Each row is a point on a landscape with many peaks, with its height.
A climber steps from a point to whichever of its 2 nearest points has the largest rise for the distance, and stops where none of them is higher. Distance is the straight distance between rows; heights are no part of it.
Gupe: [102 96 95 109 106 86 100 118 68 88 105 115 92 81 125 123 125 76 71 97 105 125 103 84 110 80 105 94 83 75 92 79 110 96 110 81 155 83 94 93 74 79 65 76 78 121 96 86 82]  h=24.2
Gupok: [61 88 122 95 101 66 88 87 92 119 115 77 108 100 88 100 118 95 119 110 84 94 132 109 129 123 70 124 133 93 124 125 100 80 118 75 99 104 106 107 101 113 112 102 111 91 109 132 114]  h=51.8
dumi: [118 100 94 87 108 117 86 108 96 105 94 101 119 98 101 82 80 109 89 102 118 111 96 70 72 70 119 82 71 131 94 99 129 150 87 114 76 123 97 94 80 95 98 79 119 99 70 78 118]  h=7.1
pekim: [129 102 82 124 110 96 119 121 80 72 111 118 93 96 130 97 121 89 94 83 111 93 88 81 92 80 115 93 76 106 104 78 82 99 97 79 147 87 86 91 82 93 80 93 74 130 110 68 90]  h=38.3
Gomot: [79 118 108 104 92 96 100 104 98 112 108 100 112 126 94 112 102 70 50 88 129 177 89 89 86 94 77 103 76 111 121 92 138 131 107 131 112 114 93 108 28 97 89 99 113 75 83 103 113]  h=8.9
nuv: [123 109 98 101 100 118 108 109 127 82 106 97 101 121 104 67 78 125 117 87 102 74 70 103 70 101 107 91 86 130 110 102 83 121 81 114 63 119 87 106 103 103 115 110 106 95 95 81 117]  h=6.1
doda: [76 97 119 94 104 75 89 92 114 90 120 70 123 118 82 65 104 109 132 100 105 72 119 115 105 111 66 99 126 121 160 128 92 101 110 87 75 120 103 103 93 116 118 96 124 87 108 114 149]  h=40.3
mapi: [126 109 88 109 98 107 90 119 89 102 99 118 88 88 108 125 74 84 68 92 118 127 87 101 79 74 102 85 88 95 82 92 105 111 88 112 104 99 118 97 101 84 77 77 109 102 87 94 76]  h=63.6
Kofeg: [130 97 87 91 101 128 93 108 136 97 88 102 89 103 92 93 49 137 126 94 97 58 79 112 75 100 99 77 107 116 99 95 81 112 84 104 49 109 106 109 145 88 115 102 107 106 89 100 99]  h=37.3
mev: [101 104 98 109 101 79 87 104 89 117 93 93 78 82 97 125 91 92 117 101 81 80 120 124 122 110 84 106 150 69 107 107 79 61 103 64 102 82 122 108 141 87 101 92 101 106 119 118 80]  h=43.0
puna: [90 97 97 120 97 87 115 113 85 85 119 112 86 100 132 121 128 67 67 90 117 139 88 91 106 87 96 100 72 82 110 69 107 98 109 97 158 83 85 97 53 90 72 94 68 116 106 77 89]  h=23.1
kireb: [79 114 105 120 94 64 130 120 81 71 131 96 114 115 109 75 154 87 103 80 105 96 107 115 116 102 81 106 83 99 164 95 71 84 123 82 140 102 81 95 64 123 106 104 89 104 119 85 128]  h=12.4
duza: [95 85 91 93 93 146 101 75 101 103 75 115 96 98 97 137 94 85 53 110 113 157 86 85 94 95 129 93 66 71 48 80 145 98 85 151 104 77 92 101 84 83 85 115 83 83 88 101 73]  h=42.2
fav: [124 123 94 116 105 95 105 125 101 81 115 108 103 116 108 74 84 95 94 80 121 105 83 100 70 79 103 87 77 129 137 100 93 130 90 103 91 120 92 101 69 97 99 89 114 92 98 73 117]  h=13.5
rel: [127 106 83 123 91 123 136 103 108 87 100 123 79 107 106 104 100 114 119 88 88 75 66 110 94 116 117 108 96 96 84 77 55 68 87 112 108 74 88 102 130 113 109 144 65 118 120 89 81]  h=46.7
pora: [100 89 92 89 94 120 85 91 86 111 84 115 94 79 99 137 89 92 70 113 98 126 107 84 109 79 123 95 85 71 53 102 126 95 91 110 99 91 119 92 112 84 79 90 97 95 85 102 80]  h=28.6
Tupug: [76 81 119 68 107 109 81 61 83 129 69 98 138 92 82 105 117 113 91 138 89 132 118 63 124 89 141 83 98 82 49 112 177 114 115 94 95 111 104 86 86 85 96 76 90 97 74 125 100]  h=35.2
nat: [82 105 116 100 105 72 89 115 92 100 124 92 116 120 91 73 108 89 98 93 107 110 120 90 100 90 81 99 93 115 147 116 106 127 121 90 97 126 98 96 60 103 101 81 121 87 93 101 133]  h=13.7
lamu: [118 109 101 93 101 110 87 110 126 91 104 88 108 114 99 66 65 122 116 94 114 78 87 99 71 90 96 78 93 139 127 107 98 138 83 102 53 131 97 107 102 97 111 91 128 97 85 83 131]  h=6.4
mit: [101 108 104 100 102 102 94 105 84 107 103 104 115 108 100 104 96 79 60 97 127 155 92 78 83 81 98 91 76 113 103 89 140 138 101 122 109 111 98 102 43 92 89 79 110 87 79 91 112]  h=8.1
tefup: [81 101 119 98 95 85 101 93 126 92 125 75 119 126 87 67 94 111 116 93 94 94 100 123 98 109 76 102 110 123 147 129 90 102 101 109 64 125 102 107 90 116 115 114 127 79 103 108 138]  h=42.5
Mivi: [83 85 102 98 100 93 114 84 65 97 103 109 107 87 125 105 153 86 94 114 99 111 110 71 123 101 115 106 75 79 70 79 122 93 107 85 153 82 76 88 67 89 94 97 63 121 99 88 95]  h=34.8
pud: [100 113 102 121 97 79 131 116 89 63 127 100 113 120 115 67 134 93 103 82 111 91 92 101 97 96 99 101 76 116 149 96 74 98 102 94 127 103 80 95 64 116 108 107 87 106 117 69 130]  h=12.9
Fonis: [127 98 84 87 103 128 88 109 86 103 85 121 102 76 108 122 78 97 69 101 115 115 93 85 74 63 115 74 76 100 60 92 115 123 86 116 91 104 114 92 107 88 72 73 109 104 76 93 80]  h=57.8
Rinam: [96 99 97 96 90 133 89 87 93 115 84 111 94 95 97 150 82 83 41 107 120 172 87 89 88 89 110 94 79 84 57 89 144 105 82 149 98 90 105 102 84 86 79 98 106 81 81 107 76]  h=48.4
Pimu: [120 113 99 114 119 70 94 126 83 75 104 94 104 108 99 63 115 98 135 75 110 54 115 121 104 101 77 80 132 115 172 101 67 86 116 54 121 103 96 104 105 95 106 67 104 113 122 92 120]  h=48.8
tapi: [117 77 70 69 108 152 107 82 100 92 73 122 98 81 98 102 112 135 105 120 76 64 101 65 100 95 142 100 68 88 38 82 99 105 105 117 97 78 87 77 133 105 109 115 70 115 97 83 70]  h=29.7
Rin: [112 74 80 57 113 147 97 80 85 99 68 120 105 79 96 106 114 132 95 128 83 77 114 60 103 78 148 91 66 84 33 93 125 109 104 109 95 91 93 79 126 94 99 91 77 114 82 90 76]  h=31.0
fel: [104 111 94 120 82 98 104 100 117 120 102 109 62 103 93 137 69 87 80 85 92 130 88 129 104 104 96 117 118 70 91 109 86 70 90 117 87 87 125 110 124 85 90 126 102 89 117 113 70]  h=30.7
fuf: [109 100 102 92 105 121 101 95 100 103 97 103 120 105 101 87 87 102 74 103 123 135 78 71 70 84 118 91 62 127 85 90 134 147 84 128 89 114 89 99 56 99 99 93 111 87 77 82 113]  h=7.5
babur: [115 108 97 111 107 75 83 128 91 92 111 101 97 101 101 89 94 82 100 86 111 98 115 100 99 85 88 88 108 108 133 102 93 114 110 75 114 114 114 97 86 89 86 68 112 106 97 100 102]  h=41.3
repu: [125 89 86 78 102 147 96 100 140 94 84 104 92 98 93 87 67 148 119 100 90 56 73 92 76 97 113 85 88 117 79 91 88 129 87 120 47 108 97 100 138 102 116 107 101 106 81 87 96]  h=35.7
Fese: [141 129 84 108 104 89 74 133 102 102 94 107 93 88 97 95 57 93 92 84 130 105 98 110 68 64 93 66 109 129 122 91 99 135 91 96 86 119 126 100 116 83 81 56 135 107 79 93 94]  h=45.3
Zon: [103 128 106 117 87 89 125 110 123 76 126 98 106 138 98 70 99 97 99 73 104 110 79 127 85 100 86 104 90 121 159 116 75 110 90 120 79 129 90 108 69 111 110 115 121 78 114 90 128]  h=14.8
beko: [62 76 124 83 101 93 107 61 92 119 90 77 122 98 95 90 132 115 120 126 81 93 118 88 128 127 113 120 100 92 70 117 122 86 109 95 99 94 87 94 93 114 122 116 90 88 105 115 112]  h=44.8
rafo: [99 80 101 85 110 117 109 86 94 97 76 82 114 76 107 88 125 118 147 124 81 27 111 94 102 129 100 116 120 109 79 104 82 74 96 85 95 77 76 100 149 128 134 112 87 107 118 108 103]  h=39.5
zali: [103 74 88 64 121 119 88 81 77 103 77 109 115 76 99 104 125 119 98 129 86 86 126 60 113 81 135 91 86 88 48 107 139 108 106 84 105 104 95 82 114 85 95 75 88 114 81 97 89]  h=32.4
Bug: [92 116 98 118 87 82 87 112 102 121 105 108 68 94 97 142 75 69 67 91 103 143 105 122 112 94 84 112 118 66 100 109 98 86 105 106 105 94 129 103 112 81 76 100 107 94 106 115 71]  h=34.2
mizas: [77 110 114 95 108 59 70 117 89 103 119 91 109 111 85 85 104 78 100 99 106 111 134 92 115 93 65 93 119 109 152 113 105 126 132 76 106 126 114 99 66 100 94 72 120 94 87 119 124]  h=13.1
dera: [120 100 85 102 107 91 87 122 75 92 96 118 88 72 114 120 106 87 83 97 102 105 111 86 107 72 107 90 97 76 79 96 100 98 103 77 133 96 113 89 110 79 70 71 91 116 96 95 77]  h=25.4
zepu: [98 105 109 110 91 92 117 92 131 88 119 88 103 126 91 78 91 111 122 85 95 89 89 134 93 116 80 108 109 113 132 119 72 86 92 109 73 114 99 110 106 112 119 127 116 88 115 103 119]  h=45.6
ramis: [94 111 107 115 96 73 82 114 91 113 111 102 81 96 95 120 90 76 83 92 104 125 113 111 110 95 83 108 116 83 111 110 97 97 111 86 112 100 124 101 96 85 84 89 105 102 101 114 88]  h=37.0
Kazas: [109 116 101 115 93 109 140 103 120 65 124 96 109 130 110 65 111 108 108 79 102 91 68 114 83 104 108 109 75 124 130 105 73 98 80 120 83 115 74 101 80 121 114 130 104 88 113 75 123]  h=13.9
gik: [97 85 89 102 91 116 118 85 91 99 91 108 93 86 112 114 119 105 107 115 85 88 102 90 115 111 123 120 89 81 54 92 91 76 94 103 118 70 87 94 117 108 107 130 74 110 116 92 83]  h=31.8
tidu: [75 99 109 112 95 73 104 114 85 102 119 109 89 109 108 124 123 66 62 92 117 152 104 92 114 97 78 105 82 74 117 87 116 106 125 96 144 96 98 100 46 86 79 89 85 102 99 97 98]  h=21.7
Pas: [91 111 109 108 87 89 92 91 132 118 115 90 85 118 88 105 70 94 92 88 98 126 95 123 97 107 80 115 118 106 111 122 97 99 94 119 70 117 122 113 100 98 98 120 129 84 100 117 101]  h=36.1
zati: [117 112 97 105 101 84 70 110 126 110 99 92 87 107 86 96 49 106 117 93 105 80 105 130 92 98 79 76 141 116 132 108 89 102 92 86 68 111 133 113 133 78 97 82 123 103 98 117 102]  h=13.2
Sigaf: [63 104 123 87 94 75 72 92 90 137 104 98 110 106 82 122 97 79 72 114 99 152 130 83 126 93 83 107 115 87 101 117 146 116 129 104 104 114 126 100 75 91 86 90 115 92 78 135 106]  h=11.5
Zaso: [96 103 105 119 103 70 95 116 88 95 118 99 89 101 103 99 113 82 101 87 101 102 110 113 112 99 82 103 114 88 126 101 82 94 114 75 127 100 108 99 85 92 93 89 97 107 111 102 102]  h=39.3
Nibu: [92 85 103 94 102 109 112 85 83 115 74 92 105 69 112 108 131 106 135 128 73 51 122 95 120 128 114 125 113 83 65 99 94 63 95 80 113 69 81 103 139 127 130 117 84 103 122 108 91]  h=41.7
pim: [138 104 83 111 103 125 128 107 108 78 94 115 91 102 103 88 91 128 136 91 91 42 73 109 86 110 108 91 105 115 99 84 57 80 92 99 93 83 84 100 145 107 119 124 73 128 115 88 93]  h=51.3
Pof: [84 85 108 94 92 118 124 70 124 104 95 85 104 104 92 92 109 121 125 109 75 75 93 114 110 138 115 129 100 102 70 103 83 76 91 121 80 83 86 105 123 133 128 147 91 85 115 102 106]  h=4.9
bol: [102 109 97 117 96 99 85 122 79 102 98 110 92 91 111 135 91 64 46 87 131 160 93 91 87 76 89 92 82 91 94 79 125 118 99 117 134 93 108 101 63 87 67 73 98 95 86 95 83]  h=49.5
kemu: [111 93 86 108 91 107 94 104 83 101 93 116 79 79 112 135 92 89 76 101 99 110 103 95 108 82 116 98 93 66 64 96 103 79 93 96 115 79 113 95 119 82 78 97 87 108 104 98 69]  h=26.8
zira: [115 87 84 79 96 154 112 86 125 92 86 116 97 105 95 102 82 126 93 107 93 103 66 83 80 103 136 98 61 109 56 83 108 130 87 147 67 96 86 89 95 104 110 124 95 88 83 84 84]  h=22.3
fimup: [75 75 106 79 94 126 125 57 121 111 75 86 104 100 84 92 117 124 117 129 69 93 101 100 119 141 140 133 89 97 46 98 105 86 98 131 81 68 82 91 113 128 131 152 83 81 111 97 94]  h=4.3
sosev: [79 99 107 107 95 73 100 99 82 121 103 92 83 82 101 121 119 86 112 102 78 95 122 120 134 121 83 129 136 64 102 107 85 57 111 69 118 80 109 110 126 102 107 111 92 102 125 119 88]  h=40.2
Lor: [105 89 93 103 107 96 118 99 71 82 108 110 109 94 126 89 139 96 104 103 105 91 103 71 107 94 117 104 72 100 82 85 104 103 103 86 145 91 80 86 73 99 90 95 73 124 102 74 101]  h=36.7
gaguz: [82 83 109 85 90 106 91 69 128 127 92 81 96 105 81 107 76 115 111 113 76 100 104 113 112 123 103 124 122 91 83 118 107 82 91 112 55 100 115 106 128 107 109 132 113 82 103 118 98]  h=30.4
buzap: [96 98 100 106 82 98 100 85 123 127 97 92 72 101 86 123 71 101 98 97 77 107 99 126 113 117 99 124 124 74 87 114 90 64 89 107 69 91 121 111 136 94 106 135 104 88 114 113 81]  h=28.0
Bara: [66 104 123 90 104 63 70 95 99 124 114 91 116 114 79 97 96 89 96 110 100 128 130 85 117 94 76 103 118 107 123 117 127 124 123 94 93 129 122 102 74 100 95 86 123 92 80 129 122]  h=12.5
kupav: [83 87 111 89 105 92 85 85 82 110 98 101 111 93 99 113 112 95 88 120 94 119 118 77 117 91 108 104 95 83 74 105 135 109 111 90 113 102 104 96 82 86 90 85 94 100 84 109 99]  h=33.3
vasul: [71 114 114 98 90 85 82 101 96 127 108 105 106 113 82 125 97 68 49 102 118 173 110 89 106 96 70 104 101 95 111 101 145 125 120 126 115 109 116 107 52 94 84 93 115 85 76 121 101]  h=10.2
gilez: [102 134 102 134 86 72 129 119 122 93 127 107 76 132 99 106 98 74 78 60 109 133 78 145 97 101 76 105 107 96 153 100 63 79 108 113 118 111 99 112 72 97 90 118 107 93 128 100 88]  h=17.7
Tup: [132 123 98 119 104 84 96 120 119 98 107 102 84 112 93 91 62 105 113 79 107 82 92 136 87 97 86 76 124 116 135 102 71 96 93 94 87 107 113 112 120 84 100 87 111 104 109 104 98]  h=13.8
mesuf: [68 79 127 61 118 93 82 62 86 127 77 79 137 95 82 91 125 124 114 138 80 107 126 65 127 104 132 95 115 93 68 121 162 116 119 81 91 119 94 87 87 101 109 80 95 99 80 125 115]  h=37.7
zotis: [106 91 107 89 106 107 84 100 117 99 104 95 119 107 93 70 79 117 109 105 109 89 97 84 86 89 107 92 92 128 104 110 115 137 89 107 67 129 100 99 91 103 102 91 122 97 83 91 130]  h=6.7
bofa: [115 85 87 92 97 134 113 89 116 91 94 113 94 102 100 98 92 120 102 107 91 90 81 87 88 104 130 103 75 103 61 94 95 108 89 122 85 91 91 93 105 102 107 124 87 98 92 84 88]  h=23.3
buz: [94 86 90 109 88 125 124 81 97 99 99 110 83 100 115 121 114 94 82 109 95 117 88 93 113 110 124 117 74 79 59 79 101 76 90 120 123 67 83 95 93 97 92 137 65 105 113 87 79]  h=34.1
tesan: [136 116 89 102 97 109 88 122 117 100 98 108 88 99 99 99 52 111 95 91 117 96 82 112 67 79 97 77 101 120 104 95 94 124 81 111 65 115 116 107 120 85 96 82 124 98 81 96 91]  h=48.3
gan: [96 77 96 62 126 107 80 83 66 104 73 96 115 69 107 104 140 120 120 134 79 71 144 65 117 83 125 97 112 84 60 108 136 100 106 60 107 109 95 88 119 89 97 66 98 113 87 111 91]  h=33.7
gil: [84 116 114 101 98 86 97 111 94 102 117 96 123 128 91 78 101 85 77 91 118 138 103 84 90 85 89 97 77 125 141 107 123 141 114 108 94 129 96 103 37 107 99 91 119 78 87 91 138]  h=14.3
gok: [96 94 107 95 115 88 90 98 91 101 86 77 108 89 95 88 106 99 154 105 100 40 122 129 109 130 61 97 165 108 143 118 80 65 101 53 101 86 101 113 139 106 123 82 101 103 127 122 111]  h=45.5
Tafig: [96 73 101 74 112 129 103 80 118 91 76 76 120 84 94 70 110 144 148 127 84 25 96 90 94 130 103 107 112 124 83 100 85 93 98 101 74 88 78 97 144 131 139 119 89 101 111 96 121]  h=38.1
bek: [107 83 71 90 96 140 120 78 91 90 83 125 92 82 109 114 120 117 102 120 80 76 95 74 110 108 142 109 72 81 40 72 91 86 99 115 116 64 85 84 120 105 107 127 63 115 106 86 68]  h=29.9
nikav: [92 84 106 92 98 118 122 78 123 86 104 88 111 106 98 71 113 131 127 114 84 67 85 96 95 129 117 119 88 120 80 102 84 93 91 121 77 91 75 95 113 125 131 137 93 92 108 89 117]  h=5.4
febod: [98 83 107 92 103 105 92 90 121 94 104 75 107 105 90 81 87 122 137 106 93 52 101 120 97 118 85 101 123 118 117 116 84 85 92 86 71 103 99 108 127 109 121 108 110 99 112 109 124]  h=41.6
vafid: [120 99 80 73 102 131 72 105 100 118 81 116 99 76 96 122 66 112 81 112 107 103 101 90 82 62 115 73 83 98 60 101 119 119 88 113 70 112 126 93 140 90 81 73 116 106 69 103 84]  h=53.6
Sut: [85 107 110 89 109 63 61 122 67 107 103 108 92 82 100 129 116 68 71 102 100 133 136 87 127 79 79 97 123 70 107 100 124 116 131 74 132 107 128 96 90 78 69 56 103 103 75 121 83]  h=42.6
Mos: [63 82 124 84 102 81 88 72 105 120 106 75 117 105 88 89 111 108 118 121 84 100 122 97 122 118 94 114 117 98 99 127 115 95 106 90 82 107 103 102 95 111 114 108 109 90 100 121 120]  h=48.1
Semez: [86 89 108 80 98 123 77 74 82 125 75 107 113 87 86 136 94 92 64 124 100 152 113 75 114 85 126 87 89 70 50 105 158 103 103 115 96 99 117 96 98 81 82 88 99 92 76 115 86]  h=30.8
gazi: [113 76 86 67 114 137 94 94 125 88 77 85 106 89 94 74 90 149 152 111 92 11 87 97 84 119 91 90 122 123 101 96 77 98 93 90 63 95 85 102 160 111 132 106 87 113 101 91 112]  h=36.9
niri: [98 125 104 131 92 70 109 131 107 95 125 107 77 118 102 108 95 66 75 65 119 136 94 124 98 97 75 100 100 96 148 94 74 105 120 103 127 107 108 104 65 96 85 96 105 94 113 100 93]  h=19.1
dedo: [80 118 111 91 101 76 59 119 69 122 95 111 104 83 89 141 101 61 51 106 114 161 131 80 116 72 79 91 117 78 99 95 140 128 128 97 128 108 133 99 86 84 65 54 116 95 66 125 88]  h=46.5
nepu: [105 125 100 126 91 92 127 117 113 79 124 106 97 134 111 92 99 87 80 69 113 131 70 120 82 96 92 110 78 113 142 99 82 108 90 120 101 114 87 108 59 103 97 114 107 87 113 80 106]  h=15.9
tifeg: [75 90 117 79 101 100 82 76 85 131 87 101 122 99 85 115 105 97 78 127 95 146 115 73 123 92 119 95 96 83 65 111 167 115 113 108 98 109 110 95 81 86 89 84 100 95 74 122 102]  h=33.1
Feros: [76 97 114 92 84 104 107 67 135 122 108 85 95 117 83 99 83 110 96 101 86 128 95 111 107 118 98 126 106 100 88 124 110 94 94 129 62 112 105 109 98 108 107 140 117 73 101 113 106]  h=32.8
Sop: [91 130 100 101 98 67 58 127 84 122 103 105 90 86 86 130 78 60 62 93 118 148 124 103 105 76 71 91 126 94 114 102 115 125 119 101 114 111 145 97 98 89 70 60 128 91 68 123 87]  h=51.5
miti: [74 94 113 101 111 65 83 99 83 104 104 77 104 92 96 95 118 92 137 104 90 62 134 123 121 126 58 112 156 95 140 117 85 74 114 55 108 97 108 110 119 109 116 86 107 97 119 132 108]  h=48.0
Salug: [92 76 93 73 89 146 101 69 121 113 70 108 97 98 82 120 85 117 84 122 84 123 94 87 115 107 146 106 77 75 37 95 128 104 94 142 74 83 98 93 108 99 104 129 89 80 92 100 78]  h=2.9
Ruv: [113 92 94 70 100 143 102 88 123 101 83 107 112 100 95 88 79 129 93 109 106 106 74 72 76 92 132 87 63 125 64 87 123 150 86 143 59 115 85 95 89 105 113 103 109 91 69 80 102]  h=21.3
bib: [125 97 91 108 110 105 115 106 103 76 105 98 100 103 106 70 105 121 131 95 98 49 86 98 87 106 104 96 103 121 112 96 68 91 94 88 102 100 83 100 117 105 116 107 88 118 116 85 111]  h=54.9
sof: [125 124 102 124 99 83 120 118 113 77 114 102 93 126 99 75 89 100 117 67 106 85 80 135 91 104 86 81 113 114 154 102 57 83 97 91 101 107 99 109 102 99 107 107 104 102 122 92 112]  h=15.0
Fonen: [116 92 95 92 99 132 123 91 131 75 100 101 105 114 103 69 98 134 128 101 88 55 75 95 83 119 119 104 86 125 91 97 74 111 89 124 71 99 79 100 113 116 128 131 93 100 96 78 112]  h=5.7
ramu: [108 116 102 119 94 100 140 108 101 55 124 94 119 126 114 55 131 109 118 83 100 73 79 108 87 108 109 103 78 126 143 99 68 92 89 104 109 109 72 96 84 128 119 125 90 101 121 73 135]  h=13.4
pusap: [89 80 107 84 112 89 83 86 73 107 94 95 109 79 103 103 122 107 114 122 84 84 128 82 118 101 108 110 107 85 75 107 117 91 106 73 111 102 101 95 109 94 102 84 98 110 97 111 95]  h=35.1
kes: [135 115 85 116 102 105 105 126 95 85 102 111 96 103 112 94 81 88 79 81 125 115 77 90 60 76 108 86 70 120 110 82 95 130 83 107 104 110 95 100 74 92 88 84 109 101 92 71 97]  h=14.0
lovot: [79 107 113 121 93 66 120 104 82 107 112 92 90 92 111 106 135 84 121 94 90 89 113 126 126 127 72 126 123 77 117 103 72 55 115 71 135 81 94 108 109 119 110 116 87 111 131 116 98]  h=37.6
zonuz: [132 124 89 114 109 78 81 141 92 97 102 104 93 98 101 81 76 85 90 72 127 102 104 107 78 70 92 71 105 122 144 95 93 130 109 80 111 119 111 94 86 83 79 56 125 107 88 86 103]  h=43.1
Gomo: [81 82 107 86 93 113 88 76 146 119 93 71 99 105 81 95 68 128 126 114 75 75 98 120 102 130 94 113 130 107 98 118 93 85 85 109 40 102 108 111 139 115 120 129 114 85 105 120 114]  h=28.8
lomu: [102 94 99 104 101 95 100 92 105 111 96 90 91 91 98 101 91 106 130 105 80 65 109 122 110 121 90 115 132 90 99 109 74 62 95 79 94 84 106 106 142 104 116 112 97 104 120 116 97]  h=46.1
Vubal: [105 103 96 100 113 75 63 118 88 109 102 96 100 90 97 101 85 86 102 96 106 96 126 97 101 76 85 83 129 104 121 108 107 121 111 74 101 117 125 98 111 85 79 58 120 109 80 115 101]  h=39.7
Bov: [78 70 106 71 95 137 110 51 127 115 64 92 104 104 72 98 104 128 102 131 74 118 102 92 121 131 152 116 83 86 34 102 132 98 105 138 76 83 89 89 106 112 122 139 84 74 101 101 88]  h=3.6
sev: [120 123 99 105 91 109 97 107 130 110 104 102 88 114 95 105 56 102 90 86 115 122 75 119 72 93 93 94 95 121 105 100 96 121 77 128 64 122 111 112 102 94 99 109 135 87 87 102 91]  h=44.2
Dab: [89 95 105 113 103 84 124 97 77 85 112 91 111 91 119 78 149 99 128 104 95 71 110 97 112 116 93 115 98 104 106 95 81 79 106 74 137 88 79 97 95 120 114 107 85 117 120 95 114]  h=35.3
Dibo: [114 106 82 130 88 111 132 107 101 80 109 121 78 102 117 113 110 96 100 89 99 95 72 103 101 108 115 108 84 97 85 77 68 71 87 104 129 76 90 99 104 105 93 132 67 122 124 85 79]  h=42.9
toze: [89 124 105 111 91 90 117 108 104 92 122 100 111 131 100 85 102 79 75 76 119 140 89 100 82 94 85 106 74 120 141 104 105 132 99 124 97 124 86 106 39 111 100 108 118 80 98 85 123]  h=14.9
zub: [98 105 109 117 97 82 104 102 113 102 115 93 86 110 92 98 88 97 115 86 93 90 99 133 103 114 80 108 126 95 121 116 73 74 97 89 93 98 110 111 114 99 109 114 105 99 117 113 102]  h=50.3
sefid: [91 106 96 113 89 113 90 99 92 109 93 109 86 95 106 153 87 67 37 93 126 177 89 99 90 85 88 98 88 77 78 86 132 102 95 137 117 88 108 107 75 83 71 95 103 87 91 106 73]  h=57.2
mekag: [110 116 94 105 96 93 69 120 89 114 98 108 94 82 97 127 70 73 66 94 116 138 106 104 90 70 92 88 106 96 90 98 114 118 98 105 101 104 134 98 109 84 71 68 122 99 79 109 81]  h=57.4
Nef: [119 110 98 119 110 93 125 110 89 74 99 98 111 97 108 68 127 110 150 91 102 35 97 120 99 124 81 93 125 117 134 97 63 62 97 73 124 85 75 108 132 122 121 102 84 125 131 98 119]  h=48.9
Tiba: [111 121 90 122 101 94 100 132 80 90 106 114 94 97 119 116 95 65 53 80 140 147 84 91 71 76 90 90 73 106 116 71 110 124 99 108 135 99 98 98 50 94 72 74 102 98 91 78 91]  h=45.9
rir: [114 93 94 97 97 113 94 96 106 106 98 106 96 97 101 106 80 108 101 103 97 98 96 97 92 93 113 101 93 98 73 104 101 103 91 105 87 100 107 97 110 92 97 104 102 101 93 100 90]  h=24.4
nimo: [68 68 126 62 122 95 87 63 89 117 76 66 137 86 89 77 137 129 134 142 81 72 131 68 121 117 121 106 119 104 75 120 142 104 110 74 94 107 83 87 103 115 119 82 97 100 90 118 119]  h=39.6
mazi: [124 125 88 128 96 102 115 122 108 90 113 117 83 112 116 108 76 83 75 72 125 129 66 113 72 88 96 94 82 110 115 89 86 112 83 117 109 106 97 104 74 95 86 99 105 95 102 83 83]  h=14.7
kof: [87 124 107 129 90 60 130 129 94 81 134 102 90 116 108 93 138 77 96 73 107 112 97 134 118 109 74 102 95 87 165 91 58 76 128 83 146 98 93 101 65 115 94 105 88 110 127 91 111]  h=11.7
zif: [119 106 95 116 110 90 117 111 79 86 97 103 99 85 114 92 126 102 139 94 92 52 102 113 105 114 91 95 122 103 111 93 64 61 101 65 132 80 87 105 132 108 112 103 79 128 131 102 99]  h=46.6
fime: [115 70 76 64 111 149 91 98 139 93 70 93 99 93 91 79 76 163 138 109 86 23 82 89 83 110 105 82 103 119 87 88 85 121 98 103 44 103 91 100 159 106 127 104 92 110 86 84 100]  h=35.8
lidut: [105 108 96 96 115 70 62 124 72 104 96 106 85 77 105 123 101 77 90 99 98 106 132 100 116 75 89 88 129 78 107 102 108 107 116 65 119 106 133 94 114 74 67 51 111 111 83 115 82]  h=40.1
Bupu: [114 126 97 140 93 79 140 118 115 78 123 110 87 129 108 94 109 90 105 66 106 102 74 142 103 105 89 100 105 105 149 96 51 71 98 100 120 99 95 112 89 104 101 120 94 108 133 93 101]  h=16.1
moden: [111 100 83 67 91 146 75 100 100 120 69 124 98 74 89 141 63 106 69 119 97 112 106 91 91 66 127 80 81 72 45 98 124 106 87 123 57 99 132 95 154 95 80 85 113 92 73 108 71]  h=49.6
Koveb: [91 84 111 88 113 102 92 89 105 93 93 70 119 95 100 77 109 118 151 114 96 35 111 114 103 130 74 102 141 118 126 121 89 75 94 68 86 93 90 107 135 118 127 96 106 97 120 110 123]  h=43.4
pezu: [84 92 109 105 102 76 101 95 79 103 112 94 100 94 111 96 125 93 111 105 88 91 118 99 117 107 92 116 106 87 98 105 94 84 111 77 125 94 98 98 94 98 103 101 94 106 107 111 102]  h=37.2
zunav: [85 116 105 115 92 70 96 120 96 104 121 107 94 116 102 106 101 68 69 84 118 142 107 103 102 93 76 107 93 97 135 98 101 117 119 105 126 109 107 100 56 96 85 89 110 92 98 102 107]  h=20.3
nus: [109 96 90 107 107 104 114 100 78 101 84 103 94 71 117 104 123 103 132 111 80 47 108 100 114 119 102 112 122 88 83 91 72 58 94 68 124 71 90 101 144 113 116 112 79 124 128 107 88]  h=44.4
Nem: [125 105 95 112 110 91 113 115 91 70 105 90 109 108 106 65 111 113 139 80 106 45 99 110 89 104 87 87 114 122 148 107 67 85 97 72 109 102 86 98 112 101 113 91 96 115 118 86 127]  h=52.0
bapot: [101 123 107 110 85 99 103 101 123 111 116 99 91 123 94 104 74 90 79 84 114 145 81 116 78 96 84 107 96 119 118 107 104 121 89 135 78 123 107 112 74 102 96 111 132 76 93 104 98]  h=40.0
reti: [121 97 87 108 99 108 98 106 95 97 98 112 83 88 103 116 86 104 102 99 92 86 97 101 96 90 110 98 102 85 76 97 84 84 91 88 104 89 108 98 126 86 93 102 89 115 107 98 79]  h=25.5
vuba: [63 74 127 77 115 94 107 65 89 112 81 67 133 81 100 76 154 116 139 137 78 60 128 84 120 134 110 119 110 108 77 116 119 92 107 86 106 91 72 90 109 130 133 101 94 93 107 113 122]  h=41.8
rusa: [112 96 101 89 99 113 98 94 143 94 101 85 96 116 89 78 60 132 136 94 93 62 80 127 87 114 90 88 119 126 115 107 76 99 81 103 48 113 103 115 137 101 120 112 114 96 99 101 115]  h=39.4
Vefi: [74 102 110 118 94 72 126 103 71 98 113 99 101 81 125 99 159 83 121 108 90 82 115 108 126 125 83 122 104 84 105 85 76 63 112 74 153 76 79 104 96 123 107 110 76 120 125 99 103]  h=35.0
zozak: [124 108 84 133 98 101 125 120 89 77 109 126 78 97 126 114 108 87 90 82 113 103 71 101 96 90 114 93 86 95 104 70 72 79 94 90 150 81 92 96 94 95 74 108 67 131 118 76 75]  h=39.9
zoget: [85 79 90 105 88 131 116 70 105 95 89 115 89 107 110 127 114 88 67 114 101 141 85 86 105 111 129 103 63 73 47 75 128 86 87 145 121 67 79 96 76 87 89 132 65 92 102 92 79]  h=37.4

Call two points neighbours if one is among the 2 nearest of the other. Go from one point of each pair to the other, from neighbour to neighbour, staying as high as possible. Name the lowest point that can't be avoided.
sefid, Gupok: tapi
sefid, nepu: kes
bib, Gupok: repu
mapi, tesan: Vubal
Gupok, zub: doda

For each start below, name every point that the climber comes to, in order.
bek: gik > buz > zoget > duza > Rinam > sefid
Mivi: Lor > pekim > zozak > Dibo > rel > pim > bib
dumi: fuf > mit > Gomot > vasul > Sigaf > Bara > mizas > nat > gil > toze > nepu
Bupu: gilez > niri > zunav > tidu > puna > Gupe > dera > kemu > pora > Semez > tifeg > Tupug > mesuf > nimo > vuba > beko > Mos > Gupok
Ruv: zira > bofa > rir > reti > kemu > pora > Semez > tifeg > Tupug > mesuf > nimo > vuba > beko > Mos > Gupok
